A landscape with many valleys, sampled at points; each row gives a point and its height.
A ball rolls from a point to the lowest of its 2 nearest points, and stops where none of them is lower. Distance is the straight distance between rows; heights are no part of it.
lidu height 3.80: [  9 -14  -5 -11   7  -7  13  -4  -4  -9   2  18   4 -15   7  42  16 -14
 -16 -20  -8  -3  -5 -14  -2  25  -3 -18   3  36   5 -13   3 -35  26   5
  14  -8 -12  -2   1  12  16 -20 -27   2  17   4   2  -7  -7   2   6]
fik height 5.04: [-12 -15 -25   6   7  22   3  -8   6  24  -3  87  21  18  18   5  17   7
 -31 -11 -49   9  -4 -20   3  37 -22 -60 -14  -1  46  24  -5 -14 -13  13
 -25  -9  -1 -29   0  17   9 -19  -8   8  28  -7   7 -53 -14   0  15]
Lubi height 4.66: [-11 -10 -31 -13   4   3   9 -14  -7  24  -5  73   3   9  28   5  16   8
 -13 -11 -45  20  -1 -18  10  32  -6 -60  -9  -7  33  17   1 -11  -2   3
 -24  -1 -19 -37   4  -1  15  -9   8   2  45 -11  10 -49 -10 -13  19]
Zudi height 2.06: [ 16  -2 -16   9 -20 -11  -9   6 -10  29 -13  -6  -6   8  -9 -17 -11   4
  12  17  -7   7 -17  23   7  -5  25 -25  26 -28  -2   0  18  18   0   6
   6   9  22  -2  12   3 -12  28  22 -20   4  -4  18  15  15 -34   9]
Vetal height 7.46: [  6 -19  14  20  -2  13 -23 -10 -25  -4  -8 -14  10 -13  23  11  -4 -15
  23  -3  25 -22  15  19  -7  16  13 -19  11   4   5  -8  11  -6   8 -14
  24  20   0  21   4  19   0   7   4   6 -26  12  -9   7   3 -29  -2]
nepu height 7.20: [  8 -34  29   5 -13  13 -22  -5 -34  -5   6 -19  -6   4  49  19 -25 -16
  29   6  38  -2  16   9  -4  -3  24 -17  19 -12   5 -26  13   6  -5 -10
  26  21  -3   3   7  16 -18  19  -3  18  -7   6   3  -5  16 -44 -13]
nusul height 1.37: [ -6  18 -14 -19  23  -8   9  -8  29   2  11  10   9  -8 -29  -1  16  -3
 -27 -17 -15   5  -5 -38   8 -13 -22   2 -17   4  12  -2 -30 -30 -11  20
  -6 -25 -10 -18  -4 -14   0 -33 -16 -19  24  -9  15   2 -15  43  20]
gegu height 6.21: [  6   8   9 -15   7 -12  18  11   4 -17   7  34 -14  -2  17  36  16   9
 -19  -7 -36   9 -24 -22  29  22 -12   5 -18   2  17  19  -5   2   3   2
 -25   1 -18 -33  -1 -10  38 -11  -4  27  41   2   0 -42  10   2 -25]
ribom height 3.71: [-14  39 -27 -11 -11  -6  -1  -3  26   0   4 -17   3  -5 -44 -58 -21   8
  -4   6  -4   1  -9  19 -27 -36  -8  24  -7 -12 -19   0 -15  18 -35   7
   1  -9 -14  11   7 -29 -31   6 -15 -29   3 -23  -7  18  -6  13  19]
Lumad height 1.83: [-23  17   0  21  23  31  -9 -10  26 -10  17  16  13   0 -21 -19   7  -1
  -4   1 -21 -15  21 -20  10   0 -33  14 -49 -14  16  34 -29  10 -43  -4
 -12 -10  -9   3 -16  -7   5 -42   7  10 -14   7 -11 -22 -12  29   4]
Bif height 5.25: [  1  12  14  22  15   8  -1   3  28  12 -13  -9  -5  -2 -35  13  11  -1
  -7   3 -12   0  -9 -10  31   6   2  25 -26  -6  18  46 -13 -13  -6  -4
 -17 -17   5 -13 -11  -9  21 -24  14  -8 -25  -5   3  -6  -7  21  -2]
Tuk height 6.09: [-10   7   8   2  21  10   9  -6   5 -23  17   5  -4  -7   3   3  17  -1
  -5 -15  -7 -16  16  -9   9  14 -21  21 -35  16   3  18 -17 -11   2  -7
  -4  -3 -11   6 -19   5  21 -34  -3  16  -6  -1 -13  -7 -16  18  -9]
Leso height 3.57: [-24  30 -13   5   6   7   1 -12  25 -10  18 -23   5 -12 -41 -48 -13 -10
  -4   0  -5  -6   7   2 -11 -30 -15  29 -38 -10 -15   8 -27   6 -30   9
  -7 -14 -11  14 -11 -30 -16 -15  -5 -14 -12 -15  -8   3 -17  24  12]
vozos height 4.80: [  0   9  33  41  12  13  -7   6  29  11 -21   6 -11   5 -28  34  12   3
  -7   8 -12  -4   1 -27  40  16  -8  44 -35   3  37  50  -9 -20  -8 -13
 -20 -18  -8 -12 -21  -5  28 -34   0  18 -37   5  -7 -17  -6  25 -14]
Rep height 6.56: [  0  -1  -9 -10  -4  -9   1  -3 -23  -1   5  18  -9  -4  36   9   5  -3
  18  10 -15  14  -5   1  13  22  14 -32   4 -11  -2  14   8  16  13  -2
 -15  23  -9 -26  14  -4  18   8  17  12  37  11  -5 -26   8 -35 -12]
sasog height 6.39: [-16  13  10   0  24   7   7  -3   3 -28  10 -24   7  -8  -2 -13   9  -5
   7 -10  17 -23  34  -1  -7   1 -16  34 -22  26 -14   5 -14 -11  12  -8
   8  -6  -3  26 -27  -5   2 -25  -2  15 -25   5 -14  11 -13  23  -8]
bok height 4.50: [-16 -10 -26  -3  -1   8   8 -25 -27  -6  16  -7  17 -11  -1 -25  -5 -10
  -9   2   5  -5  14  18 -23 -14 -18 -23  -2   5  -9 -29  -1   4  -2   9
  26  -3  -8  29  15  -2 -37   5 -11 -25  14   0   2   4 -11  -2  36]
regir height 5.78: [  8  18 -17  -1  -6  -1   5 -10  14  26 -19  31   9   8 -24  -9  11   6
 -17  -8 -30   7 -16 -11  10   5  -1 -31   4 -10  17  19  -5  -8 -15   1
  -8 -19  11 -16   8  11  -4  14   5 -25  10  -9  13  -6  -5   4  11]
dig height 5.96: [ -6  11  -2 -38  23 -13  21   2 -12 -24  21  -6   5   0  11 -10   1   7
  -5  -5  -2  -8   0  -8  -5 -23 -22  12 -18   7 -19 -23 -16  14   0   9
  -2   5 -12   1   7  -5  -5 -11  -6  10  27  -3  -8   0   3  26   1]
bap height 0.48: [-13  10   1  32  18  34 -12 -18  17   0  -5  37  12   2 -10  -6  25  -8
 -13   1 -21 -11  20 -13  12  21 -25 -11 -39  -8  35  49 -20   2 -28 -16
  -9  -7  -4  -4 -13   8   7 -27   7   1 -19   5 -17 -33 -12   0  -5]
Devad height 4.91: [-21 -10  -7   0  21  -7  10 -10 -23 -21  28 -15  -2 -27  26   8   7 -21
   3 -11   9 -14   7  13  -2   4  -1  -9 -22  11 -11 -11  -2  -8  11  -7
  21  12 -21   3  -2  -6   0 -18   0   0  15   2 -11   1   1  -9  14]
nevo height 8.94: [ -1   3   3  26  -7  -1  -4  -5  -1  14  -6 -15 -16 -14   7  -8   7  -4
  14  19  -7  -3 -14  22  20  11  11  -7 -27 -20  -3  51   0   8  -5  -8
 -18  16  -2 -14  -2 -23  16  14  32  -4 -12   3  -4 -14  11 -22  -9]
zuve height 3.35: [ -7  13 -11  18  -9  -6  -6  -2  27   3  -6 -33  -1 -17 -42 -21  -2   3
   8   6  -8  -4 -11  18  -1 -18  11  22  -2 -17  -9  21  -6  -3  -9   6
   1  -5  15  -2  -8 -21   1   0   8 -26 -21 -20   9  23  -1  -2  11]
Fogi height 3.91: [-11   6 -25  -6 -22  16   0 -19 -23   4  12   3  19  -6 -14 -35 -16  -6
 -14   7  11   2  -1  25 -35 -24 -15 -23  12 -11  -4 -44   4  19 -23  14
  20   0  -4  27  13   7 -49  18 -20 -27   2 -12  -2  10  -3 -16  34]
roba height 7.31: [ 14  11  23  29   5  13 -18  10   9  11 -28  23   1   3   3   9  16   8
  -8  11 -16  -4   4  -1  37  18 -13   4 -11  -7  22  50   4   2  -6 -18
 -29  -6   1 -15 -16   8  28   6  21  23 -19  12 -17 -35   4  10 -37]
dunos height 6.98: [  6 -20  14  -1 -10  19 -20  -5 -49 -10  12   9  -5   8  58   8 -15  -5
  27  15  20  12  14   5  -3   0  10 -38  24  -9  -7 -25  21  27   9  -1
  15  34  -4  -5  10  20 -15  27  -2  20  18  27 -12 -20   8 -43 -19]
bavep height 1.65: [-13  -1  12  42  13  22  -7 -15  13  -7  -4  25   2  -7   3   6  37 -16
  -5 -14 -10 -17  24  -2  12  37 -10  -2 -31   7  33  55 -14 -11 -11 -27
  -6  -6 -12   6 -23   8  20 -38   4   7 -33  14 -12 -17 -16  -1  -8]
bized height 8.26: [-18 -24   2  30 -24   5 -11  19  24   0   8 -53  -1 -21 -26 -13 -15  -1
  22  20  26 -21  -4  42 -15  -9  26  34  -7 -24 -26  15  20  10  -4   9
   1  18   8   7 -20 -31   8  13   6  -6 -59 -25  13  38   2 -35   4]
toru height 7.06: [  7   1   6  19   4  11 -21   2 -11   2 -15  26   9  -5  22  -3  20 -15
   3   2  -5  -5  17  11  20  30   8 -24  -8  -9   5  35   8   4   3 -20
 -19   9  -2  -1 -10   7  25   4  19  22 -15  16 -32 -32   0 -11 -33]
duto height 1.73: [ 23   8  -5  -1 -24 -12  -4  18 -10  20 -23  29  -6  37   7 -11   0  13
   8  15 -10  31  -6 -12  13  -2   7 -33  53  -9   9 -12  24  22   3  -4
 -16   0  22 -21  17  17  -8  49  20  -3  25  17   9  -8   8  -6 -18]
rimo height 3.92: [-15  -1  -3   7 -17  -8  -1   2   3  -3  16 -45  -1 -12 -14 -22 -20   1
  10   8  10  -8 -14  20  -3 -21   8  25  -9 -14 -31   3   7  13 -11   5
  -5  14   4   4   5 -33  -6  17  13  -1  -3 -15  10  19  12 -13   4]
tov height 2.88: [-23  22   4  21   5   8  -2 -16  23 -11  10 -20  -3 -13 -34 -30  -2  -3
   1   5  -2 -18  15   4  -1  -8 -15  34 -45 -13  -3  37 -20   6 -24  -4
  -6  -7 -16   6 -20 -26   9 -24  11   0 -29  -9  -5  -1 -11  17   5]
nizop height 2.20: [ 21   1  -8 -19 -24 -11   7   8  -4  32 -11  32  -6  33  -2   3  -9  21
  -6   9  -9  29 -23 -27   3   1   5 -27  48  -6   4 -36  32  13   8   0
  -2 -13  21 -10  29  23 -20  37  -3 -15  22  10  16  -3  11   4   8]
fubis height 6.57: [ 23 -21  12 -15 -15  -6   3  10 -34   1   2  28 -11  18  43  34   4   2
   5   8  -6  19 -12 -18   8  14  12 -34  29  10   3 -30  27  -1  21   2
  -2  17  -1 -23  20  24   8  19 -16  17  32  23  -4 -32   8 -26 -21]
Ret height 3.47: [ 15 -10  32 -11  -2   3  -8   7  -8 -14   3 -32  -3  10  21  12 -30   2
  22   8  30  -8   3  -1  -5 -21  13  30  21  -2 -17 -31   3  12   5  -2
  16   9   6  26   5   7  -8  22  11  22 -13   5   4  21  24  -5 -18]
mus height 3.94: [ 12  15 -23 -33 -11  11   4 -18 -18  12 -11  40  10  18  -2 -36 -12  25
 -16   8 -17  11   1   3 -23 -10 -24 -27  29 -11   9 -26   0  30 -16  10
  -1  -7  14  12  23  29 -35  31 -13 -13  12   7 -13  -7  -8   5  27]
kibo height 2.14: [ -3   2  -6  10 -11   1  -7   5  23  -6  -5 -39  15  -5 -28 -28 -23  -3
  10  -2  22  -6   1  27 -29 -38   5  26  19  -3 -28 -21   6   2  -7   7
  16  -3  20  28  -2  -7 -26  15 -10 -14 -28 -11   7  42   0  -1  10]
Minu height 5.10: [-15 -10 -15  -1  12   6  13 -16 -15 -17  18 -19  18  -8  -1  -2   1 -20
 -10  -8  21  -7  17   7 -22 -15 -10 -10  -3  23  -5 -39 -10 -14   9   5
  31  -7  -8  32  -9   7 -37 -12 -26 -27  -5   7   1  17 -14  18  29]
sud height 2.60: [ -9   0  14  34   6  22  -9 -19   6 -15 -12   3   4 -16   2   2  26 -19
   2 -16  18 -24  37  11  -9  43  -1   5 -20  20  19  32  -8 -11   1 -24
  16  -2  -7  24 -30  10  10 -25   2  13 -47  18 -12   6 -15   9  -4]
zako height 6.49: [ 23   5  14 -19 -20 -20  -4  25  -4  -2  -2 -21 -17  28  -1 -17 -31  20
  18  13   9  21 -11   4   0 -30  11  18  33 -19 -13 -26   4  33 -12  -2
   2   0  12   7  16  -2 -20  38  20  -9  14   8   9  20  27  -5   1]
Baro height 3.28: [  9 -20 -16 -18  -4  -6  22  -5 -16  16   5  42   7   8  20  32  20   4
 -33 -20 -15  15 -15 -14  -9  26 -16 -40  11  32  12 -27  12 -22  25   4
   5  -5  -4  -6  15  23   4  -5 -28   5  27  12   2 -15 -15   3  17]
rafis height 6.35: [ 13 -13  26 -34  -7 -16  11  13 -36 -12  22   2 -15  20  40  31 -19  15
  13   5   7  12  -7 -25   6  -5   7 -12  17   3  -9 -44  18   7  10   6
  16  13  -1 -20  24   9 -11  12  -7  17  46  21  13  -4  22 -16  -7]
Tapeb height 6.83: [  4 -11   5   1 -29  -9  -6  13 -23   5   3  -8 -30  23  24 -14 -22   5
  30  30  10  23 -20  -5  11 -13  19 -15  20 -30  -8 -23  16  31  -2   7
  -1  23   5 -12  19 -15 -25  39  27  -4  35  12  24   3  19 -46  -6]
nol height 2.27: [-14  18 -28 -18  13  -3   9 -14   6   7   4   2   8  -3 -23 -23   6  -1
 -19 -12 -12   2 -12 -15  -8 -15 -15 -10  -9   6   5 -14 -21 -13 -17  13
  11 -26  -9  -5   7  -4 -15 -19  -9 -34  22  -5   7   5 -18  31  28]
koba height 5.77: [ -2  -4   1   4  21  17  -1  -1  -7 -22  15  35   3  -5  22  15  19   4
 -11 -15 -19  -8   8 -11  16  29 -26  -6 -25  10  12  23 -14  10  -3 -12
 -17   2  -8  -5 -11  15  27 -21  -1  29  10   0 -26 -32  -8  -4 -20]
Sazes height 7.90: [  0  -4 -11  40 -26  19 -20  -2   6   9 -22 -11   9 -11 -19 -18   1  -8
  14  10  14 -10   3  41 -14  -4  14 -13  14 -20  -1  25  18   8 -12  -5
   4   6  29  19  -7   0  -4  25  15 -20 -43 -11  -1   8   6 -23   0]
rer height 3.95: [ 11 -17  20   4  15  -1   3  -1  -7 -12  -6  -9  -1 -11  17  38  12 -15
   7 -19  26 -22  22  -3 -12  22   7  19   6  38  10  -2   0 -28  28 -15
  20   4  -9  15 -12   7  20 -22 -17  19 -19   9 -13  18  -5  -1 -15]
Zagit height 8.77: [-14   0  16  29   4   4 -10  -3  12   6  -6 -44 -21 -22 -11  -5   4   2
  14  17   6 -11  -1  31  17  20  19  28 -41 -21   0  49  -4   3  -2  -5
 -18  12  -6 -12 -16 -29  24  -8  32   0 -48  -8  -6  -2   5 -12  -6]
nusuk height 2.79: [ 11 -11 -23 -26 -17  -3  18 -11 -18  27  -7  44   8  24   6  17   5  11
 -29  -8 -24  24 -16 -22   0  12 -11 -38  29  20   9 -36  21  -6  14  16
   2 -10  10  -5  23  21  -6  19 -24  -9  30   9  13 -11  -7   3  23]
zez height 7.69: [  3  -8   0  30 -11  14 -13 -11 -13   4 -19  -4  10  -7   8  -1   3 -13
   8   2  13 -10  11  29  -5  14  18 -29  12  -8   0  16  13  -3   1 -11
   3   8  15  17  -2   7   3  14  15 -11 -26   0  -1   4  -3 -18  -5]
Komag height 5.43: [  5   5 -21  13  -7  14   3  -7  19  30 -10  62  23  10  -8   4  20   3
 -31 -15 -39   9  -6 -28   5  23 -18 -35  -3   5  31  22  -8 -13 -16  -1
 -14 -17  11 -17  -3  20   7  -1 -11  -5  18  -1   0 -35  -5   9   6]
Dil height 9.11: [ -8  18 -16  33 -24  13 -15   0   8  14 -15  -6  -6 -15 -21 -35   4   4
   4  24 -15   1  -8  33  16   4  12   1 -26 -36   4  56  -2  21 -29   3
 -26   2  -4 -13  -8 -27 -10  18  38  -3 -34  -8 -17 -22   7 -20  -7]
gid height 6.82: [ -8  -5 -13  18   2   6 -11  -8 -25  -6   4  37  -1 -17  43  -2  23 -19
  11   0  -6   3  13  22   6  32   6 -44 -11  -6   5  30   3  13   2 -18
 -22  28 -16 -13   0  11  19  -4  11  14   7   6 -30 -38  -6 -33 -17]
ropup height 3.59: [ 10  20 -28 -43  -8  -3  16 -17   1  20  -8  24   6  22 -19 -27 -11  12
 -12   5 -15  18  -9  -4 -28 -20 -18 -22  29  -2   0 -39  -5  19 -19  11
   7 -21   0   6  26  17 -41  21 -16 -26  29   2  -2   6  -6  23  39]
Ror height 8.10: [ -8 -11  -9  37 -39  11 -14  12  22  13 -11 -30   5 -18 -31 -22 -12   2
  13  21  24 -17  -5  42 -22 -11  24  18  21 -28 -13  15  21  20 -19   9
   1   8  27   9  -6 -14 -10  24  18 -11 -50 -30  10  28  12 -37   1]
gur height 3.41: [  0  -4  11  14   7  16  -1 -10  -7 -26   0  14   7  -9   9  24  27  -7
  -3 -22  19 -19  25 -11 -15  35 -12  16  -4  49  26  -4  -9 -18  25 -15
  17  -5  -7  32 -30  22   4 -24 -26  22 -37  13 -26   9 -16  18 -11]
mit height 2.28: [-13  17   5  -9  31 -22   5  -1  44   1   5 -22  -9  -6 -35   8   6  -4
 -20  -7  -9   9 -10 -33  24 -23  -7  28 -23  -3   0  15 -28 -34   0  17
 -17 -24  -9 -28 -11 -34  11 -41  -5 -24   9 -10  17   2 -16  40  11]
puga height 6.77: [  9 -12  -4  -8 -16 -17  -6   1 -37   6  -1  11 -22  13  36   1  -1  -5
  25  20  -3  20  -7   1   8   8  27 -43  19 -24  -3  -8  30  20  11   3
  -6  23  -3 -24  26  -5  -5  27  16   1  43  16  16 -18   8 -48 -10]
vesi height 3.75: [ -8 -29 -22 -29  12   1  24 -16 -28   2  15  44   1   3  35  17  11  -3
 -25 -19 -17  21  -6 -11 -10  25 -10 -51   3  19   7 -21   7 -13  21  15
  10   3 -17 -16  23  15  -1 -14 -13  -4  48   2  -5 -24 -17  -9  28]
kipaf height 1.38: [-11   0  14   2   2  -5 -10  16  42   2 -11 -54   3   1 -33 -18 -29   6
  21  -2  30  -6  14  24 -34 -39  16  57  31  -6 -31 -10  -3  -4   3   4
  11  -9  17  30 -15 -10  -8   2   0  -7 -54 -22   2  49  -4  23   2]
Pak height 5.56: [ -1 -18  -5 -15  15  -2  11  -4  -5  -3   8 -29  14  -3  -4  19  -3 -13
  -1  -8  23  -2   2  -9 -11 -17  -3  -6  13  20  -7 -48   1 -32  18  11
  21 -14   5  29   2   9 -19 -12 -23 -28  -2   4   9  33   1  26  22]
Lemuv height 3.01: [ -9  21 -35 -14  -8  -3   5 -15  11  19  -4   0   7  -1 -37 -35  -2   3
 -12  -4 -12   9 -12   8 -20 -22  -4 -19   6  -9  -2 -21 -10  -3 -12  18
  19 -20   9   1  17  -7 -34   0 -15 -38  16 -19  11  17  -9  10  38]
Mar height 3.89: [ -8 -14  23  -2   3   7  -6   7 -17 -20  15 -46   4  -3  24   1 -33  -6
  19   7  39 -22  26  12 -19 -22  10  29  -9   4 -24 -28   1   1  -1  -1
  28  19  -1  23 -12 -10 -16   5   1  20 -12  -4   3  22  19 -10 -17]
Loba height 2.80: [ -5  -3  -2 -12 -11 -14  -6  16  -3  -1  10 -36   4  13 -14 -21 -37   5
  12   6  30   6 -11  18 -19 -45  10  18  19 -15 -26 -43   6   8 -17   7
   9   5   9  22  12  -7 -44  14 -17 -12  -4 -18  15  39  11  -3  10]
vamo height 3.00: [ 25   0  26  -8   1  -1  -5   6   0  -1 -12 -24  -5   1   0  13  -7   6
   9  -2  14 -10   1  -5   4  -5  20  22   8   9 -15   2   9   2  11  -8
  -3   5  12   9  -3   6  19  13  15  15 -20   0   0  16  12   6 -15]
kunup height 5.94: [  4 -13  12 -31  18 -13  21   7 -16 -16  15 -20   7   4  14  36  -3  -5
  -7  -7  18  -7   3 -18  -3 -13  -2  12   4  29 -13 -50  -5 -25  25  10
  22  -3  -4  10   4   8  -8 -14 -26   6  16  11   4  19   9  28  -5]
tikug height 6.33: [ 32  10   6 -20 -14 -16  -5  11  16   7 -17  -7  -4  23 -15  -7 -14  21
   8   1  -1  17 -15  -5  -1 -24  10  18  39  -2 -13 -11   7  11  -7 -12
  -5 -13  21  11  15  13 -10  28  18 -12  -3   5  12  26  17   9  -3]
sebo height 6.76: [ 24 -19  -2  -4   1  10  -5  -7 -41   3  -4  32   3  11  50  16   2 -10
  12  -1   7  19  12   4  -5  16   4 -49  26   4   6 -19  25  10  17   1
  -5  18   2  -4  10  29   5  23  -9  10  19  23 -18 -29  -3 -29 -17]
vovo height 4.24: [-10 -11 -36 -17   6  -7  15 -20 -14  19   4  45  -2  -1  32  -4  10   0
 -20 -14 -34  15  -1  -5  -5  31  -4 -63  -4  -4  14  -3   8 -11   1   8
  -4  -3 -20 -29  24   3  10  -5  -1  -7  44   0  12 -27 -16 -14  33]
depim height 6.15: [ 10 -11  18 -35  16 -21  15  23 -29 -23  28  -4 -14   5  31  41  -3   9
  -2   0   7  -1   3 -24  -3 -19   0  14  11  27 -17 -50   5  -9  27   8
  23   5  -7 -13   9   9 -10  -9 -24  17  34  10  -4   1  27   7 -10]
Fuvu height 5.63: [ 13   5  13  -6   4 -18   8   4  13   5  -6  -4 -11 -10 -16  27  14   6
 -11  -8 -18   3 -18 -18  30   6   1  18 -17  -5   2  24  -4 -22   7   0
 -15 -15  -3 -26  -6 -15  31 -15  10   2  10  -9  15  -2  -4  12  -3]
Lele height 2.70: [  5  14 -25   1 -15 -14  -6   0  20  24 -12 -14  -9   2 -40 -19  -3   9
   2  11 -13   8 -26  19  -6 -25  27   1  23 -26  -6   4   0  13 -13  12
   3  -5  30  -2  19  -2 -21  18  16 -35   0 -19  20  27  12 -11  25]
nuka height 4.23: [ -1 -11   4   4  18 -11   3  -2  -9 -22   0  15  -5 -22  27  45  26 -13
  -4 -19   2 -20  10  -2  -2  36   5  -6  -1  40  15   6  -5 -25  25 -12
  10   9 -27  -2   0  17  23 -29 -26  14   3   7 -17  -8  -7  -9  -9]
lopag height 6.23: [ -9  11   3 -15  15 -11   4   9   4 -23  14 -34   7  -4  -5 -14 -12  -5
   5  -3  18 -11  15   7  -6 -30  -4  34 -17   5 -29 -15  -9  -2   6   3
   7   0  -8  17  -4 -11  -5 -10  -1   1  -5  -4 -13  19   3  32 -10]
Vezu height 5.92: [ 20   1   4 -22   8 -15   5   5  18  15  -4 -23   3   3 -23  17  -9   2
  -3 -11  10  12 -16 -11  -6 -19   4   6  23  12 -19 -30   2 -19  23   6
  11 -13  24   9  10   8  -8  -5 -15 -26   1  -1  23  37  -1  28  10]
zevut height 5.93: [-10   5   6   4  16 -11  11  -2  17   2   2  14 -12  -9  -6  36  18   1
 -19  -1 -26   8 -15 -22  33  16  -6   7 -40  -1  29  37 -17 -15  -4   1
 -20 -14 -28 -30  -8 -19  38 -35   5  10  13  -5   7 -28  -2   7  -7]
dumit height 2.50: [ 22  10  36   9  -4   6 -10  23  24   8 -33 -15   0   9 -19  -2  -4  25
   1   6  16  -5   8   5  17  -5   8  41  23  -1  -8  25   2   7   1 -18
 -16 -12  15   5 -10   4  25  20  19  18 -45  -4  -2  13  11  24 -24]
zik height 8.42: [-17 -22  22  18  -1   5  -8  17  31  -5  -2 -68  -1 -12  -8  -5 -24 -11
  33  11  38 -18  16  29 -19  -7  22  50  -4 -13 -23   3   7  -3  17   5
  13  17   9  20 -22 -19  20  -2  20  11 -53 -16   9  43   7  -3  -2]
gike height 1.41: [ 11   9 -26  18 -29  -7 -14   1  -7  28 -22  15  -7   9 -11 -36  -3   4
   4  26  -9  14 -20  19   4   3  29 -41  21 -37   8  15  16  21  -7   7
 -11   4  13 -23  10 -10 -13  40  31 -22  14   2  13 -12   8 -36   2]
Bom height 3.30: [ -6   6 -24  -6 -22  -7   4   8  -4   6  16 -21   7   8 -27 -34 -27   2
   1  14  11   2 -21  18 -32 -39  -4   4  22 -20 -24 -43   8  27 -21  15
  15   0  -1   8  19 -15 -54  20 -17 -22  13 -19  14  27  10 -18  30]
tubol height 3.42: [ 10  15  12 -17  17 -11   6   9  22 -16   5  -1   4  -4 -23  12   8   5
 -22 -17   3  -2  -5 -34   8 -11 -13  43  -8  39  -3  -7 -21 -24  12   7
  -5 -16   3   3 -12  -1  14 -22 -25   9  -6  -1  -2  15  -9  46 -23]
Rige height 4.47: [-18  -1 -11  -1  10  -8   9 -10 -10  -9  24 -27   0 -19  -2 -13   3 -12
   1  -5   0  -9  -7  10  -2  -5   6  -4 -21 -11 -15   1  -6  -8   1   5
  14  10  -8   0   9 -25   3 -13   9 -13  15  -5   9  11  -2  -8  15]
vap height 6.37: [ 11   7  11 -19  -1 -12  11  13 -13 -13   4  25 -14   3  27  22  12  15
  -2  -6 -23   8 -11 -13  21  12  -1  -5   7  13   1  10   5  11   8  -2
 -17  14  -2 -22   2   4  34  12   5  23  35   8  -2 -25   9  -6 -26]
rufa height 4.25: [ -2   1  23  37  14  12  -1  13  31  -6  -5  20 -10   1 -13  42  18  -1
 -24  -7 -10 -14   0 -26  26  32 -25  50 -41  32  44  30 -10 -23   8  -2
  -6  -7 -12  -7 -31   5  29 -44 -26  45 -19   1  -1 -20 -13  27 -33]
Gigev height 6.13: [ 30   3  16 -23  -2 -15   4  20  22   4 -14  -2   6  18 -29  16  -8  16
  -9 -12   8  13 -12 -18  -3 -21   0  29  30  26 -15 -21  -1 -13  10  -8
  -3 -15  16  17  -2  26   1  11 -19  -4  -9  -1  11  27   3  34 -11]
bur height 1.11: [ 12   8 -15  12 -23 -12  -8   7 -13  27 -27  35  -5  28  10 -28   6   4
  13  23 -17  32 -11   1  12   9  24 -43  27 -38  11  15  21  20   4  -3
 -30   0  13 -28   6  -4  -2  41  32 -10  26  14   1 -28   5 -18 -21]
geri height 5.71: [ -5   6 -10 -38   8   2  12  -1 -32 -15  19  27  11   5  22 -20  -2  21
  -3 -10 -20   7  -2 -10  -2   2 -30 -13 -10   0  -8  -8 -12  26  -9   2
 -14   8  -1  -3   7   9  -4  -2   1  12  38   4 -17 -18  -5  11   3]
saf height 5.40: [  4   2  -2 -14   2  15   3  -6 -27 -10   9  14   9  -7  29   0   8   5
   1  -8   0  -7  12   6   1   9 -21 -13  -6  14  -1  -6  -3   9   4 -11
   0   7   0   7   0  17   3   8  -2  22   9  12 -23 -15  -3  -5  -8]
kalu height 8.59: [-20 -13  14  27   3  -4  -6  -3  14  -7  -2 -52 -11 -24  -6  -3   6 -19
  21   7  25 -30  19  29 -11  18  19  38 -27  -8 -12  31   3 -10  16 -11
   8  13  -9   9 -20 -28  19 -21  22   9 -52  -4   2  27  -3  -9  -2]
Misib height 3.86: [  8   9  16   6   6  -2   8  14  26 -17  -3  15  -7   2 -18  36  11  -3
 -29 -13  -4  -4  -2 -30  15  14 -28  50 -25  39  18   8 -18 -21  10   6
  -7 -10  -8  -4 -20   5  28 -23 -32  41  -6  -9  -2 -11 -10  33 -29]
Tukel height 1.97: [  7   3  26  -1   4  -3 -10  26  33   9 -30 -39   5   8 -25 -11 -25  16
  18  -5  21   1  10  16 -14 -27  16  51  38 -10 -21   7  -2   5  -1 -17
  -3  -8  21  23  -8   5  11  19  11   4 -48 -16   4  38   5  20 -14]
zama height 5.29: [-29 -21 -11  -1  26   7  -1 -13 -29 -34  31  -2  -3 -28  47  17  14 -23
  11 -11   9 -26  27  15 -14  17  10 -12 -18  27  -7  -9  -6  -4  17 -18
  21  29 -27   7  -8   4   1 -39  -9  14  11   9 -27  -3   0 -13   7]
fori height 2.91: [ -9  15  19 -13  25 -21   9  11  40  -9  -6 -26  -7  -5 -30  13  -4  -3
  -8 -10   3   0  -3 -35  15 -20 -11  54 -13  11  -7   3 -21 -27  15   8
 -24 -27   0 -12 -16 -24  25 -29 -14  -4  -7  -9   4   4 -12  42  -7]
Mutu height 6.65: [ 12  -9  19 -11 -22  -6 -13  12 -13   3   8 -24 -19  27  20  -9 -42   8
  26  21  22  16 -19  -3   3 -23  13   1  28 -31  -8 -35  14  36 -16   6
  16  11  10   8  16   4 -39  38  10  -2  25   2  25  17  24 -33   4]

Two balls start at each pair of points below. Name the first point that both come to, or write never.
Mutu / zez: Pak
Lubi / gegu: never
rafis / Rep: never
Fuvu / nuka: never
zik / Ret: kipaf
Rige / lidu: bur

For each start below, name every point that the ball comes to, in order.
Mar: Ret > vamo > dumit > Tukel > kipaf
toru: gid > Rep > vap > gegu > zevut > Fuvu > Bif > vozos > rufa > Misib > tubol > fori > mit > nusul
puga: Rep > vap > gegu > zevut > Fuvu > Bif > vozos > rufa > Misib > tubol > fori > mit > nusul
mus: ropup > Lemuv > nol > nusul
fik: Lubi > vovo > vesi > Baro > nusuk > nizop > duto > bur
nevo: Zagit > kalu > zik > bized > Ror > Sazes > zez > Vetal > nepu > dunos > sebo > fubis > rafis > depim > kunup > Pak > Minu > bok > Fogi > Bom > Loba > kibo > kipaf
Devad: Rige > rimo > zuve > Lele > Zudi > gike > bur
